Points on a hilly landscape, in no order, each with its height.
A ball rolls from a point to the lowest of its 2 nearest points, and stops where none of them is lower. Distance is the straight distance between rows; heights are no part of it.
Z961 h=23.3: [-14   2  18   6   9   4  11   0 -10  12  30  12 -18  -5  -7  -3 -12   3
 -13 -10  -4 -14]
Z868 h=28.1: [ 14  13 -11   2  11  -4  -3 -35   2  -4 -13 -11  -8 -18  -8   4   7   8
   1  -7  12 -10]
Z969 h=38.3: [ 11  16   4  -8  11  10   9  -1  -5  -1 -26  -6 -15 -15  -2  -7   4   8
  16 -23  -1  -5]
Z172 h=39.9: [  8  -9  13   9  13   5   5  13 -10   2  -9  -8   3   2  14  -3   2   9
 -19  12 -11   5]
Z459 h=52.6: [  4 -20 -11  -9  -5 -22   9  -1  10   6  -8  14 -11  -8  -9 -14   9   9
  17  11   5  -9]
Z905 h=22.9: [ -3 -16   1   1 -16   6  12  25   8   4   2 -10   5   8  10 -14  10   8
  -8  -7  15  15]
Z393 h=82.5: [ -1   2   8 -27   6   5  -6  -5   8  -4  22   1  -4  13  25  -1 -12  16
   1  12  -1  37]
Z653 h=80.3: [  4   8   0 -16   9   7  -3   2   7 -13  22   2  -5   0  21   7  -4  15
 -15  17 -22  19]
Z590 h=49.6: [ -1 -10  17 -17  -9 -14  23  21  -1   8 -23 -10   5  -2  -5   3  -2   1
   5 -30   5   9]
Z997 h=28.5: [  8  11 -13  14  -9  13 -22   3   3  -4 -18 -15 -16  -6 -12 -21  18  15
   3  -6  -6   4]
Z266 h=43.2: [ 19  -7  -2   4  -1  17   5  -6   5  -5  35  26 -18  24  22  14 -14  -1
  -1  -4   3  20]
Z726 h=32.9: [  4  19  -7 -14  15 -14   0 -16  -1 -10 -36   8 -10  -4   5   9  10 -18
  15  -6  -1  -6]
Z650 h=40.4: [ 12 -16 -12   7  -2  10   7   7  18  -7  20  14  -9  14  21   2   2  11
  -7   4   3  17]
Z334 h=34.0: [-10  16  20  -5  20  -2  11  -5 -15   0  15  -5 -20  -4   5   4   2   8
  -8  -2  -3  -3]
Z41 h=30.7: [-32  -2  19 -22  -7 -26   9  -9  13 -10   0  18   5   8   0  -7   1 -10
  35   0  -2  16]
Z385 h=53.4: [ -5  17   5 -10  14 -32 -13 -24 -10 -14   3   4  -3   7   7  16  -3 -18
  -9  22  -1  11]
Z62 h=33.0: [ -2 -19  15  -8  12  -6  24  -1   2   4  11  15 -12  -2  -8 -13  -8   3
   7  -2   6  13]
Z21 h=15.8: [-22  26  -2 -29  -7 -18  -9  -6   6 -21 -11   3   1   2   2  -6  11 -25
   8   7  -7   5]
Z815 h=9.0: [  0 -10  -4  19   8  14  13   2   1  -1  39   8  -4   5 -12   0  -5  -1
 -12 -23  22   5]
Z569 h=27.0: [ 13  13  -4 -16   4 -12  -4  -4   0   0 -55   3  -3  -6   0   2   5 -11
  23 -18  -5   4]
Z497 h=27.9: [-21 -10  23 -15 -10 -29  23   2  13  -7  -4  12   7   6 -18 -12  -3 -11
  36 -21   7  16]
Z33 h=29.3: [  2  28 -18  -6  -8   6 -32   3  -3  11 -30 -16 -16  -9  -6 -21  11   6
  10  -2   5  11]
Z454 h=9.8: [-12   1 -10  26  -5  -1  -1  -3  -3   7   6  -4 -21   9   8  36   6   6
 -26  16   4 -10]
Z763 h=45.9: [ -7 -12   5 -15 -10   6   1  -1   4 -10  -6 -11   6  -7  -3  -4  12   8
  -8 -17  -5   4]
Z931 h=38.8: [ 16 -34 -10  14   3  18  21  13  18  -7  16  20   2   3  -4  -6  -6   5
   1   0   6  19]
Z433 h=16.1: [  6   8 -19 -13  -5   1 -14  -2   2   7 -48  -3  -1 -16  -2  -7   5  -2
  -8  17  -5  -2]
Z420 h=54.2: [  7 -13  -1 -20 -15 -33  10   6   5   9 -30  -1   7  -6  -7 -11   3  -2
  26   8   7  -2]
Z767 h=84.2: [ -9   2   5 -42   6  -1  -2  -3   9  -6   4  16   5  19  26  10 -12   0
  20  10  -8  37]
Z732 h=47.6: [  6 -15  -2 -19   4 -10   4 -10   2  -6   9  14  -2   9  18  12   5  -5
   7  11   0   8]
Z534 h=34.7: [ -9  16   3 -10  -7   1  -8   1   0  12  23  10   3   0  22   2 -16  -5
 -24  25  -9  -1]
Z688 h=86.3: [-10   9  -5 -36  10 -13  -9   4  -3 -16   9  12  10  14  22  17  -1 -20
   7  16 -14  19]
Z964 h=65.0: [  9  -8  16  15   2  13   8  -2  -2 -12  36   1 -18  10  -3 -11  -9   5
 -11  14   0  32]
Z666 h=39.5: [ 12 -14  16 -20 -12  -9  11  16   7   1  -5  -1  26  -8   9 -17  -7   7
   1  -1  -3  13]
Z346 h=57.6: [ -1  26 -14  12  -9  17 -20   5   3   1 -14  -2  -4  -5   8   5   5   1
 -19   5 -19 -19]
Z740 h=49.9: [  6  -2   8  37 -12  10   8   3  -2   5  38  24 -13  13   3  17 -20  -8
 -13   9   2  -8]
Z618 h=20.5: [ -2 -17  10  21 -14  15  10  19  -1   3   7  -9   4   8  -6 -21   4  -6
 -13   6  13   7]
Z66 h=28.6: [ 14 -17   5 -16   0 -12  21   8   1   5 -36  10   1  -5  13   8   2  -4
   3   2  -7   0]
Z704 h=45.3: [  3 -16  13  11 -10  34  -2 -12  19   6  23  15  10  12  16  -7 -30  14
 -11  23  -9  17]
Z872 h=74.3: [ -4 -17  20 -15  -3 -19  14 -17   1 -17 -10 -10  29  -4 -14   4   3  -9
  28 -20   4   9]
Z681 h=23.0: [ 22 -14  -9  12  -3   8 -14   6  -8   6 -42  -9  -7   2 -10  -2  14   2
  12 -24   4  13]
Z630 h=28.7: [-15   0   3  23  -7 -11 -14   8  -2   9  31  10 -17   2  -4  18  -7  20
 -20  17 -19  -6]
Z616 h=35.3: [-25  12  18 -14   9 -20  13  -5   6 -20  -9  14  11   2   2   1   7  -9
  43  -5 -19   7]
Z101 h=76.7: [-10 -34   8  -8  -8  22  13  -7   1   9  31  -3  11  -7  -4  -1  -9  15
   1   3   0   4]
Z146 h=17.4: [-17 -18  11 -21   3  14  13 -10   0   5  25   3  -5   9   7  11  -8   9
   1 -25  12  19]
Z754 h=22.1: [ 20   1   6  -4   6 -12 -13 -14 -11  -9  14   5  13  -8  -6 -15   0  -1
   9   0 -10 -15]
Z564 h=68.5: [ -6   3  -1  23  -8  12   2   5  10  -5   4 -17 -18   6   5  -4  12  12
 -24  21   0   5]
Z641 h=35.6: [ -2  -1  22 -29   1  -8   7   9   0  -3   4   6  11   3  18 -12  -6  -2
   8  -4  -5  17]
Z576 h=59.1: [  3  11  24  -1   2 -21  -9 -28  -8 -15  21   7  -9  15  10   6  -8 -13
  -4  19   5  24]
Z610 h=29.2: [ -2  12   9 -26   7 -18  -7   6   2  -4  -7   8  12   0  19 -15  -4  -9
 -17   4   0  15]
Z703 h=70.5: [  6  14  -6  35  -1  16  -5  17   4  -3   5 -12 -13   2   2  -3   6  18
  -7  22 -18 -14]
Z26 h=65.8: [  1  15 -25  -3   1 -21  -9  -7 -10   5  10   8 -11  -1   9  30  -3  -6
 -12  29   2 -13]
Z559 h=35.7: [ 11 -23   5  -8   3   1  29  11   6  -3   0   8  -3 -17 -26 -12  -5  11
  16 -10  -4   4]
Z60 h=23.6: [ -2  32 -16 -15   1 -13 -30  -8  -2   0 -40  -8  -8  -9  -9 -15   7 -10
  31   3   6  14]
Z323 h=20.3: [ 23 -30 -10   6  -7  -4   9  13   0  -2 -31  -1   1  -3 -32  -1   8  -1
  16 -24   2   9]
Z402 h=21.4: [ 12   2  -8  -7  -4   0 -14  -3   3   0 -48   7  -2  -9   1  -7  10  -3
  -6 -13 -11  -2]
Z749 h=49.5: [ -7   9  -5 -12   0  10  19  -2   6   5  12  -9  -4  -9  13   4   7  10
  -2 -19  15 -14]
Z308 h=32.1: [  9  -6   3  11  -1   3  -1   8   4 -14  -2  -9 -10  -9 -23 -30  11  15
  -3  -2  -6   7]
Z864 h=34.6: [-16  -8   3  10  -9  -8 -18  -2  -7   2  28  -3 -13   7  -7   5   4  13
 -25   9  -8   6]
Z150 h=43.7: [ -6  17 -17  30   7  15 -14  -6  12  29 -19 -12  -5 -11  -1  -5  -5  23
   2   8  10 -24]
Z945 h=44.4: [ -8  33   4 -19  21  -4   0  -7 -14  -8   2 -14 -10  -9   9  13   1   0
  -8   1  -5   0]
Z362 h=31.0: [ 31  -9  -1  24  10   7   6   5  -5 -14 -13   3  -6   4  -3  -9   8  -6
  -5  -9   1   2]
Z888 h=17.5: [  4 -18  -4  27   0   8  11  -3  -6   5   2   5 -12  12   7  20   8  -5
 -17   5   5 -13]
Z963 h=48.4: [ -6  -9  19  39  17  22  15   8  15  10  26  21   0   8  -5  -2 -32  -1
 -18  13  -5   0]
Z631 h=40.0: [  2  34   3  -9  11  -6 -16 -19 -21 -11  -8 -16   6  -3  -2   5   7 -12
  37  -1  -4 -10]
Z217 h=15.7: [  0 -24  19 -10  14 -22  16 -20   6 -19 -13   2   8   6   0   8   4   0
  22   9   1  31]
Z399 h=47.8: [  5   4   3 -14 -10  -1   3  13 -10  16 -39 -12   8  -2   6   0   7  -7
   6 -26  10  -5]
Z382 h=46.7: [  8   3   8  19  -9   9  -1   5  -1  -1  34  27 -18  20  19  20 -14  -3
 -17  -2  -8   7]
Z185 h=12.5: [-22 -19  -1  27   4  13  -8  11  36   6  10   1  18  18  13  14  -8  11
  -9  14 -11 -15]
Z343 h=40.8: [-17   3   6 -23  14 -12   9 -17   6 -23  -5   6  -9  -6  -3  11  11  -1
  27  -1 -17   2]
Z824 h=26.8: [-15  13   3  34  -6   1 -28  -1  -2  22  -5  -1   7  -1  -6   3 -10   5
 -20  14 -12 -34]
Z241 h=64.9: [ 18  -2   3  31 -11   2  -5  -8 -18  -6  23   2  -9   0 -18   6   1  -7
  -4   4  -4 -20]
Z950 h=12.6: [ -4 -11   3  -3   2  11  13  -6   0 -11  32  -4  -3   2 -10   0   6   1
  -1 -25  14   9]
Z856 h=29.0: [ 23 -19  -2  27  -9  14  24  21  10  12 -34   0  11  -5  -7  -9  -5  -1
   3  -6   9  -7]
Z74 h=50.2: [ -7  30  -6 -22  23   1 -11  -2 -20   7 -39 -20  -8  -8   1  12   3  -7
   9  -6   3   4]
Z563 h=54.6: [  7   3  -6  57   1  -4 -10   7  19   2  10  10   4  15   3   4  -8   3
 -14  11   4 -21]
Z312 h=28.9: [-10 -10  17   6   9   1  12  -5  -4  14  35  19 -19   4  -8 -14 -18   2
  -7  -1  13   7]
Z975 h=75.1: [-11 -23  21 -23  -3  -6  21 -18   3  -7  12  -7  17  -5 -10   3  -7   0
  23 -12  10  18]
Z998 h=59.5: [ -6  20 -29 -30   8 -20 -11  -7  -2  -8 -17  -8  16  -1   0   6   5 -14
  26  11   9  -4]
Z279 h=34.2: [ 19  11  -1 -12  15   3   1 -16   1  -9 -22  -2   6 -19  -7  -4   3   8
  25 -33  -3  -6]
Z892 h=30.2: [ 10  28   6  -1  -1   4 -20 -20 -25  13 -12 -16  -8  -9  -4  -9   1 -12
  20   0   5 -16]
Z771 h=52.0: [ -3   7 -12 -28   0  -6  10   1   5   3   9   0   7  -6  16   3   8   3
  13 -11  11 -12]
Z733 h=43.1: [  4  27  -1  -6  15  13 -14  -4 -11  20 -36  -8 -18 -17   2  -6  -1   6
  11 -22   1   2]
Z565 h=34.9: [  3 -14  16  -4  -5 -11   6  14  -2 -14  -1 -12   1  -2 -23 -29   9   3
  10  -9   3  18]
Z848 h=21.9: [-21   1   5  41  -1  -3 -17   9   4  15  20   4  -5   5 -15   6 -10  15
 -18   1  -7 -26]
Z311 h=69.9: [  8 -10  -2  15  -7  10 -17   3 -23  15  -4 -21  11   0  -7  -5  11   7
   4   1   2 -16]
Z451 h=37.0: [ -9  36  -1  -9  -1 -21 -10  -8  -7  -3   3  -2 -20   1   0 -13  10 -10
  10   4   9 -10]
Z295 h=39.8: [-10   5 -16 -40  15 -30   2   3   9 -12 -38   4  25  -8   2  15  -8 -12
  14   7  -9  14]
Z804 h=14.9: [ 11 -10  14  -9   1   2   7  -5  -7  -8  26  12  11  -4  -4 -16  -4 -11
  12  -8  -7  -9]
Z936 h=46.6: [ -9 -19  13  -2   2  14  11  11  -3  10   8  15   4   4  10   2  -4  -3
 -15 -23  -3  -5]
Z472 h=55.8: [ -1   8  -9  53   2  11 -15  -1  36   4 -12  -4   2   6  -6  -5  -8   6
  -1   9   1 -28]
Z441 h=22.8: [  7  31   9   6 -10  11  -9 -14 -18   5   2  -9  -9  -9  -4 -10   1 -10
   0 -10   3 -26]
Z809 h=43.5: [-12   4  -3 -36  18 -32   2  -8  12  -9 -14  10  27  -2  13   5  -9  -8
  11   6   2  20]
Z671 h=53.0: [  6  12  -6 -11   1   7 -11   0 -10  -5 -10   6   4  -2  17  16   7 -13
 -19  -1 -19 -14]
Z493 h=50.7: [  9  -7 -12  -1   1  -6   6  -6   4   1   2   7  -8  -5   4  -3   9   8
   2  13   0 -10]
Z356 h=38.6: [-19 -14   5  -4  -4 -16 -11  -1  -8   3  19   1 -16  17  -1  -1  11   0
 -14   0   6  14]
Z823 h=22.5: [-11  23  -7 -31  -9 -10  -7   3   9 -10  -9   7   2  -6  11 -12   2 -16
 -15   9  -4   3]
Z366 h=34.4: [ -5  -4  -7 -35   7 -12   5  -3   3  -6 -31  11   4  -5  12  16   2 -14
  -5  14 -12   6]
Z264 h=41.2: [  2  17 -19  12  -7  17 -23  -1   4  36 -29 -14  -2 -20   0 -16  -4  16
  14  10  11  -8]
Z421 h=37.5: [ 17 -30  -8  18  14  13  23  14   9  -2   3  10   3  -9 -15  -5  -3  15
   3   1  -6  -3]
Z831 h=26.1: [ -9 -12  10 -15 -20 -19  30  14  12  -5   4  -4   3   5 -23  -9   1  -8
  30 -28  22  18]
Z321 h=15.5: [ 10 -32  16  -7  -5  -9  13   1   5 -15 -16   8   8   4  -9  -3   3 -15
   3 -12   1  23]
Z834 h=34.1: [  1  22 -20  -2   2   8 -15  18  -3  15 -11 -17  14 -13   8 -15  -1  14
  -4  24  -4 -12]
Z690 h=25.4: [ 20 -13 -14  23   1  16 -18  -1  -6  -4 -24  -8 -15  -3 -25 -10  15   8
   7 -14  -2   8]
Z131 h=69.2: [ -4   9 -41 -11   4  -9 -15   3  -8  -2  -2  -6   1  -4   0  19  -5  -9
 -18  44  -6  -3]
Z642 h=61.0: [ 11   6 -12  22   8   6 -21  10  -8   3  16   2   8   1   8  16   0  16
  -9  -9 -17 -24]
Z135 h=47.9: [ -7   5   9 -29   2   6   3  -4  -6   1   3  12  10  -1  26  14  -4 -15
 -15  -6  -9  -5]
Z30 h=19.5: [ 14 -16   6   8   2  13  11  13  -6   1  31  22  16   1 -10 -21 -10 -16
   1 -12   7  -1]
Z647 h=50.9: [ -3  15  10 -23  17   4   6  -5 -15  -4 -18 -26   4 -12   4  10   6   6
   5   0  -7   2]
Z659 h=45.5: [ -7   3 -16  28   1  18  -3   2  15  18 -10  -4  -7  -5 -10 -11   0  17
   3 -16  11 -26]
Z255 h=43.8: [  6 -21  13  -8  -9  22   5 -10  18  11  14  16  19   1  18 -15 -28  13
  -8   4   3  20]
Z163 h=14.6: [-13  35 -30  -7   3  -3 -22  21 -15  12   3  -5   1  -5   4   5 -16  -9
 -23  23  -7 -17]
Z706 h=17.6: [  5 -13  22   4 -11  15  14  14  -8  -8  15   1  -2  13  -2 -18   0 -21
 -11  -6  10  19]
Z506 h=7.1: [ -5  12  12 -11 -10 -10   0  -5   1 -24  -1   8 -10  13   5  -9  17 -25
  11  -8  -3   4]
Z272 h=20.4: [  4 -23  20 -18  16 -17  25  -4   1   0 -13   1   5   6  11  12  -5   4
   9  -4   7  25]
Z495 h=22.3: [ 12  -8  -6  26  -2  17  16  15   3   0  37  19   5   0 -11 -19  -8  -6
   5   4   7 -13]
Z166 h=39.2: [  0   6 -21  -7   4 -10 -12   2  -3   1  15  -1   5  10  23  17  11   1
 -16   1   9   0]
Z164 h=24.8: [ -4 -26   0  -8 -24  -3  28  24  11   2   0 -11   0   7 -16  -5   3  -1
   5 -20  21  22]
Z725 h=22.4: [  4  19 -10 -16   2  -8   1 -18   8  -8 -17 -21  -4 -21 -11 -11  11  13
  21   2  12  -1]
Z672 h=56.4: [  7  11 -14 -28  -2 -28   3  15   1   1 -26  -7  18  -1   7  -5   5  -5
  28  10  10   5]
Z468 h=48.0: [  5  30   6 -10  12 -13  -6 -24  -8 -23   9  -2  15   2   9  11   4 -18
  24  -2  -3  -8]
Z774 h=44.1: [-10 -11   4 -20  -3  15   2   6   6   8  16  14   9   6  26   9  -5   2
 -16  -9  -8   3]
Z274 h=68.3: [ 13 -23   9  17   3   3  -2   6 -26   7  12 -11  14   8  -7  -4   5  -3
  -3  -3   6  -7]
Z108 h=58.5: [  8   2 -10  46   9  22 -17   6   1   3   9  -5  12   5  -7   9  -2  12
  -8 -22  -5 -24]
Z431 h=18.2: [ 20 -26   8 -10 -11 -26  16  12   9  -9 -29   7  12   0 -21   0  -1  -7
  19 -24  -9  16]
Z96 h=66.7: [ 11 -16   0  34  -3   7   0  10 -23   3  30  -2   0  14 -13   4   3  -9
  -5   6   6  -8]
Z173 h=47.0: [ -8 -17  15  30  -1  36   5  -8  23   7  28  22   4  12  -6  -3 -37   2
 -14  16  -8   9]
Z686 h=9.7: [-14 -18   1  26  -2  15   4  15  23  13   8   7  17   7   5  -9  -8   6
  -8   1   0 -18]
Z736 h=59.8: [ -7   7 -14  11 -16  32 -17   7  12   9 -17  -7  12  -5   5   2   7   3
  -7  -9 -15 -28]
Z854 h=77.1: [  7  26 -12  -4   2   1  -9   2  -2 -14  17 -10 -11 -11   5   8   3  14
 -11  27 -20  -1]
Z180 h=46.5: [ -1  11  12  -2   9 -22  -9 -27 -15 -18 -10   5 -11  10  -1  16  12 -23
  -1   0  -6  -1]
Z640 h=33.2: [  2   1   9 -11 -14 -16  -8   6  -1  -3 -26 -12  -3  -9 -27 -28   9   3
  27 -12  -4   9]
Z92 h=73.6: [  9  22  -7  22  -9   5 -15   8  -6  -2  15 -10   0  -6   5  13  -3  13
 -12  36 -24 -17]
Z306 h=22.6: [-20  -9  10 -33   9  -5  11  -9   4  13  13  15  -9   9  18   7 -13  11
   8 -10  11  22]
Z462 h=41.8: [  7 -24  14 -12  -9   8   0   1  10  -1   9   1  25  -4  12 -13  -9  11
 -11   5  -9  18]
Z259 h=27.4: [  0   7   2   6   5  16  -3  12 -19   1   2 -24 -11   1  -6  -4  17  14
   2 -24   2  -5]
Z685 h=63.2: [  7 -13  -9  26 -21   5   3 -20   1  -6  29   8 -12   0 -11  20   0  -5
  -7  13   1 -18]
Z587 h=43.9: [ -1 -21   2  -1 -15   9   5   3  17  -2  -5 -14  16 -14  -1 -12   6  19
 -12  11  -8   6]
Z582 h=56.5: [  0  -9  -4  51  13  16   0   3  28  11 -19   3  12   5 -18 -12 -13  -1
   1  -2   9 -27]
Z779 h=44.0: [  3  -2 -20 -22  10 -13  -7 -10   1   2  22  14   4  11  27  28  -1  -2
  -3  11   4   7]
Z994 h=13.7: [  5  -3  28  -7 -10   7  14  -3  -3 -20   4   3  -5  12   7 -11   5 -30
   2  -3   1  17]
Z674 h=46.9: [ -9  -2  -3 -18 -10   6   9 -21  18 -17  20   4 -23  -3   5   7   9   4
   2  13  -3  11]
Z407 h=16.6: [ -2  27  -7 -26  -4  -7  -4  -7   0  -5 -33 -21   1 -18  -9  -9   7  -2
  30  13  -2   3]
Z867 h=47.2: [ -8   9  -6  16  -1  19  14   0  11   3  16   1 -11  -9  -7 -10   2   9
  -9 -22  10 -21]
Z558 h=25.5: [ -7  32 -25   1   3   1 -34  14 -17  26 -12  -7  -2  -5  -1  -5  -5   1
  -9  17  -6 -16]
Z711 h=9.4: [  3  11 -15 -28 -11  -8 -11   0  -4   7 -53 -19   8 -16  -9   1   1  -7
  12  12  -1   7]
Z699 h=62.2: [  5 -23 -15  16 -14  20   9 -13  13  -4  30   9   9  -3  -4  10  -1   0
  -2  -3   4 -17]
Z487 h=39.4: [ -3  10 -28 -14  -3  -1 -26   3 -11  12 -17  -6   8   0   4   9  13  -5
  -3  -5   5 -16]
Z202 h=47.7: [-12 -19  13 -15 -12  11  22   8   0  -1  -8   1  -2  -2  -4   4   5  -5
  -7 -27  -3   3]
Z793 h=73.0: [  3  -2   8 -12  -2 -20  -3  -8 -11  -1 -27 -25  22  -3  -8   0  10  -1
  25 -16  13   4]
Z825 h=29.8: [ -3  17  13   1 -14  -6   4 -14 -12   2  21  -2 -13   0  -2 -14   3 -15
  -1   1  14 -18]
Z437 h=62.5: [ 12  -4  20   4  10  -8   1 -15  -4 -10  24  14 -17  16   8  -3 -12  -1
  -5  15   2  29]
Z93 h=54.5: [-18   4   4 -37  -1 -17  15   8   7   5   1 -10  13  -8   7   2   3   9
  19 -20  14   3]
Z604 h=24.6: [ 13 -23  19  -5   7   0  36   9   4   3 -21   9  -3  -3  13   3  -8   0
  -2   0   1  16]
Z903 h=33.3: [  0  14 -18   6  -3  -7 -18  -4 -15   5   3 -10  -5   7   6  19  15  -3
 -13  -5   9 -14]
Z118 h=7.5: [-21 -24  -1  26   0  16  21  25  29  17   7  13  13   5 -12 -17 -14   4
  -7  -8  16  -5]
Z739 h=52.5: [ 10   2   9  53  -1  -4   1   2   4   5  28  11   2   9   5  19 -22   1
 -16  16   8 -14]
Z194 h=66.3: [  6  28 -16  -6  10 -25 -31 -12 -26   0  11  -8   3  -6  -7  22  -3   1
   0   9  -3 -12]
Z635 h=71.7: [  0 -13   5  -5  -3 -11  -4  -2 -17   8 -12 -28  12   0 -10  -7  15   6
  10  -3  17   3]
Z938 h=28.0: [ 20 -10 -11  42   7  13  -9   4  -6   1 -12  -5  -7   4 -18 -10   7   6
  -3  -5   4  -5]
Z871 h=44.2: [ -3  -1  -8 -23  -2 -11 -13  10 -13   3 -22  -8  15   7  11   7  16 -11
   2 -11   5  -2]
Z434 h=75.9: [ -6 -33  16 -19  -1  -2  17 -13  -5  11  10  -6  17  -8  -5   3  -8  10
   6   0   8   6]
Z907 h=16.2: [ -3  13   7   2 -14  23   2 -12  -2   8  -5 -13   7 -18  -2 -13   1  -1
  -8  -9   3 -26]
Z333 h=29.1: [  8   5   2 -12  -5 -11 -17  -3  -8  -7  -9  -3   4  -4  -9 -20  13  -4
  16  -3  -6  -5]
Z137 h=27.1: [  1  -3  -6   3   1  -6  -5  -8 -15  -1  -7  -7 -15  11  -1  10  18  -7
   1 -12  11 -11]
Z141 h=48.6: [ -7 -10  -3   2 -20  12   4  -7  16 -18  14   5 -21   5  -4  -5  14  -3
 -16   0   1  13]
Z258 h=51.7: [ -1  51 -23  -1   1 -18 -21   6 -16  -7   5  -5 -20   0   3  15  -3 -10
 -16   8   2  -3]
Z855 h=44.9: [ 12  -6  12  -7  14  -4  14   9  -9  -4 -11 -17   4  -8   6  -2   6  13
   3   7  -5   9]
Z473 h=19.1: [  1  -5   9   4   9   3   0   0 -21 -15  23 -10  -7   7 -14   3  13  -1
   6 -21  -4   1]
Z537 h=63.4: [ -2  19 -28 -23  12 -21 -29 -15 -18  -1   2  -8  18  -2  -4  14  -1 -12
   7   9   4 -13]
Z398 h=11.0: [  0 -27  24 -11   8  -7   2 -20   1 -20   1   9   3  13  -3   3  -2  -9
   9  -1  -6  36]
Z696 h=26.3: [-13  30  -6  -2  -5  -9 -23   9 -10   9  17   4   1  -5   6   9 -13   1
 -33  21 -13 -10]
Z886 h=72.2: [  8  28 -40 -10  -4  -8 -29  -1 -12  -6  -7  -4  -9  -6  -6  13  -1 -11
  -2  30 -12 -11]
Z447 h=21.6: [ -5  10   7  27 -11  10  -6 -11   3  11   8  -5   8  -7  -3  -9  -8  -1
 -18  13   0 -30]
Z939 h=27.3: [ 20 -23   6   7  -7   8  41  27   4  10 -24  -3   2  -2   5   5  -2   3
   3  -4   4   4]
Z734 h=35.4: [ -4 -26  18  -8   9  -1  32  13  -1   1   7   2  -7   5 -21  -6 -11   2
   7 -11  16  39]
Z870 h=17.2: [-15  -8  -1  32  -3  14  -3   4  15   6   7   1  -5  12  10  28  -4   9
 -20  20 -17 -14]
Z353 h=40.1: [ -9  -9   3   5  -4  12  -3   3   4  15  27   9   9   5  19   6 -10   9
 -14  18  -4  -6]
Z111 h=21.8: [  1  -3  -1  22  -7  12   6  -1  -8   5 -16  -4 -21   7  -2   4  13 -10
 -15  -2   7 -14]
Z992 h=34.5: [ 16 -15   8  32  12  18  11  16   0  -5  -2   8   6  10  10  -4  -3  -5
 -21  -4  -4   1]
Z293 h=16.0: [-21 -10  16  24   5   2  -1   4  -9  21  12  10  -5   4  -7  -4  -9   3
 -25  -5  -2 -19]
Z568 h=66.8: [  5  -3  10  32   6  14  13   4   1  -9  20  -6 -21  -1 -10  -9  -3  10
 -19  15  -3   8]
Z457 h=5.6: [-14 -21  -4  17   3  24  22  14  20  10  27  18   6   6 -15 -13 -16   3
 -14 -17  24  16]
Z365 h=60.2: [ -2  25 -13 -10  12 -38 -21 -14 -21 -10   9   0  -7  -1  -6  31  -7 -10
  -3  28  -6  -3]
Z758 h=61.1: [ -6   1 -15  16 -17  23  -9  -5  19  -4  17   3   7  -4   3   8   5   6
 -12  -8 -13 -29]
Z486 h=49.4: [-12 -22  -3  15 -25  20   9  -6  27  -5  10  16  -9   6  -5  -9   1  -9
 -20   5   3   5]
Z753 h=57.7: [-19  15 -14 -35   4 -14   2   8  -7  18 -23 -21   8 -14  -2   7   2   9
  18 -12  12  -5]
Z780 h=57.3: [  6  -9  -4  43  17  19   1   1   8   5   3   6  18   0 -13  -4 -12   0
 -15 -19   4 -22]
Z175 h=63.7: [  7 -14   2  12  13  11  -9   9  -8   1  17   6  13  -3  -4  -1   0  16
 -11 -13 -21 -15]
Z403 h=44.5: [-19  -3   4 -27   3  -4  17 -15  10 -13  10  -6 -10  -6   1  10   9  10
  18  -1   0  10]
Z273 h=39.3: [ -2  24 -11  -9   5 -17 -19 -17 -10 -18 -29   2  -7  11   2  16  15 -29
  11   0  -6  -3]
Z897 h=45.1: [  7  49 -17   3  -2 -11 -29  -1 -14   1 -12  -4 -26  -2  -2  -3   2  -8
   2   7   3  -7]
Z307 h=38.7: [  6   7  -9   4  -9   9 -10  16   1  22 -26 -10   6 -14   1 -19   2  17
   8   5   0 -13]

Where does a ball stop that starts at each point below?
Z434 | Z774
Z141 | Z506
Z963 | Z506
Z672 | Z454
Z93 | Z163
Z590 | Z506
Z172 | Z398
Z565 | Z398

Call two points neighbours if one is among the 2 nearest of the other. Go from one point of each pair to the other, from neighbour to neighbour, staying as low as possible. Name the highest point that can't be avoided.
Z506 / Z293 | Z734
Z804 / Z604 | Z565
Z907 / Z163 | Z202
Z907 / Z293 | Z824
Z711 / Z398 | Z33
Z457 / Z454 | Z870
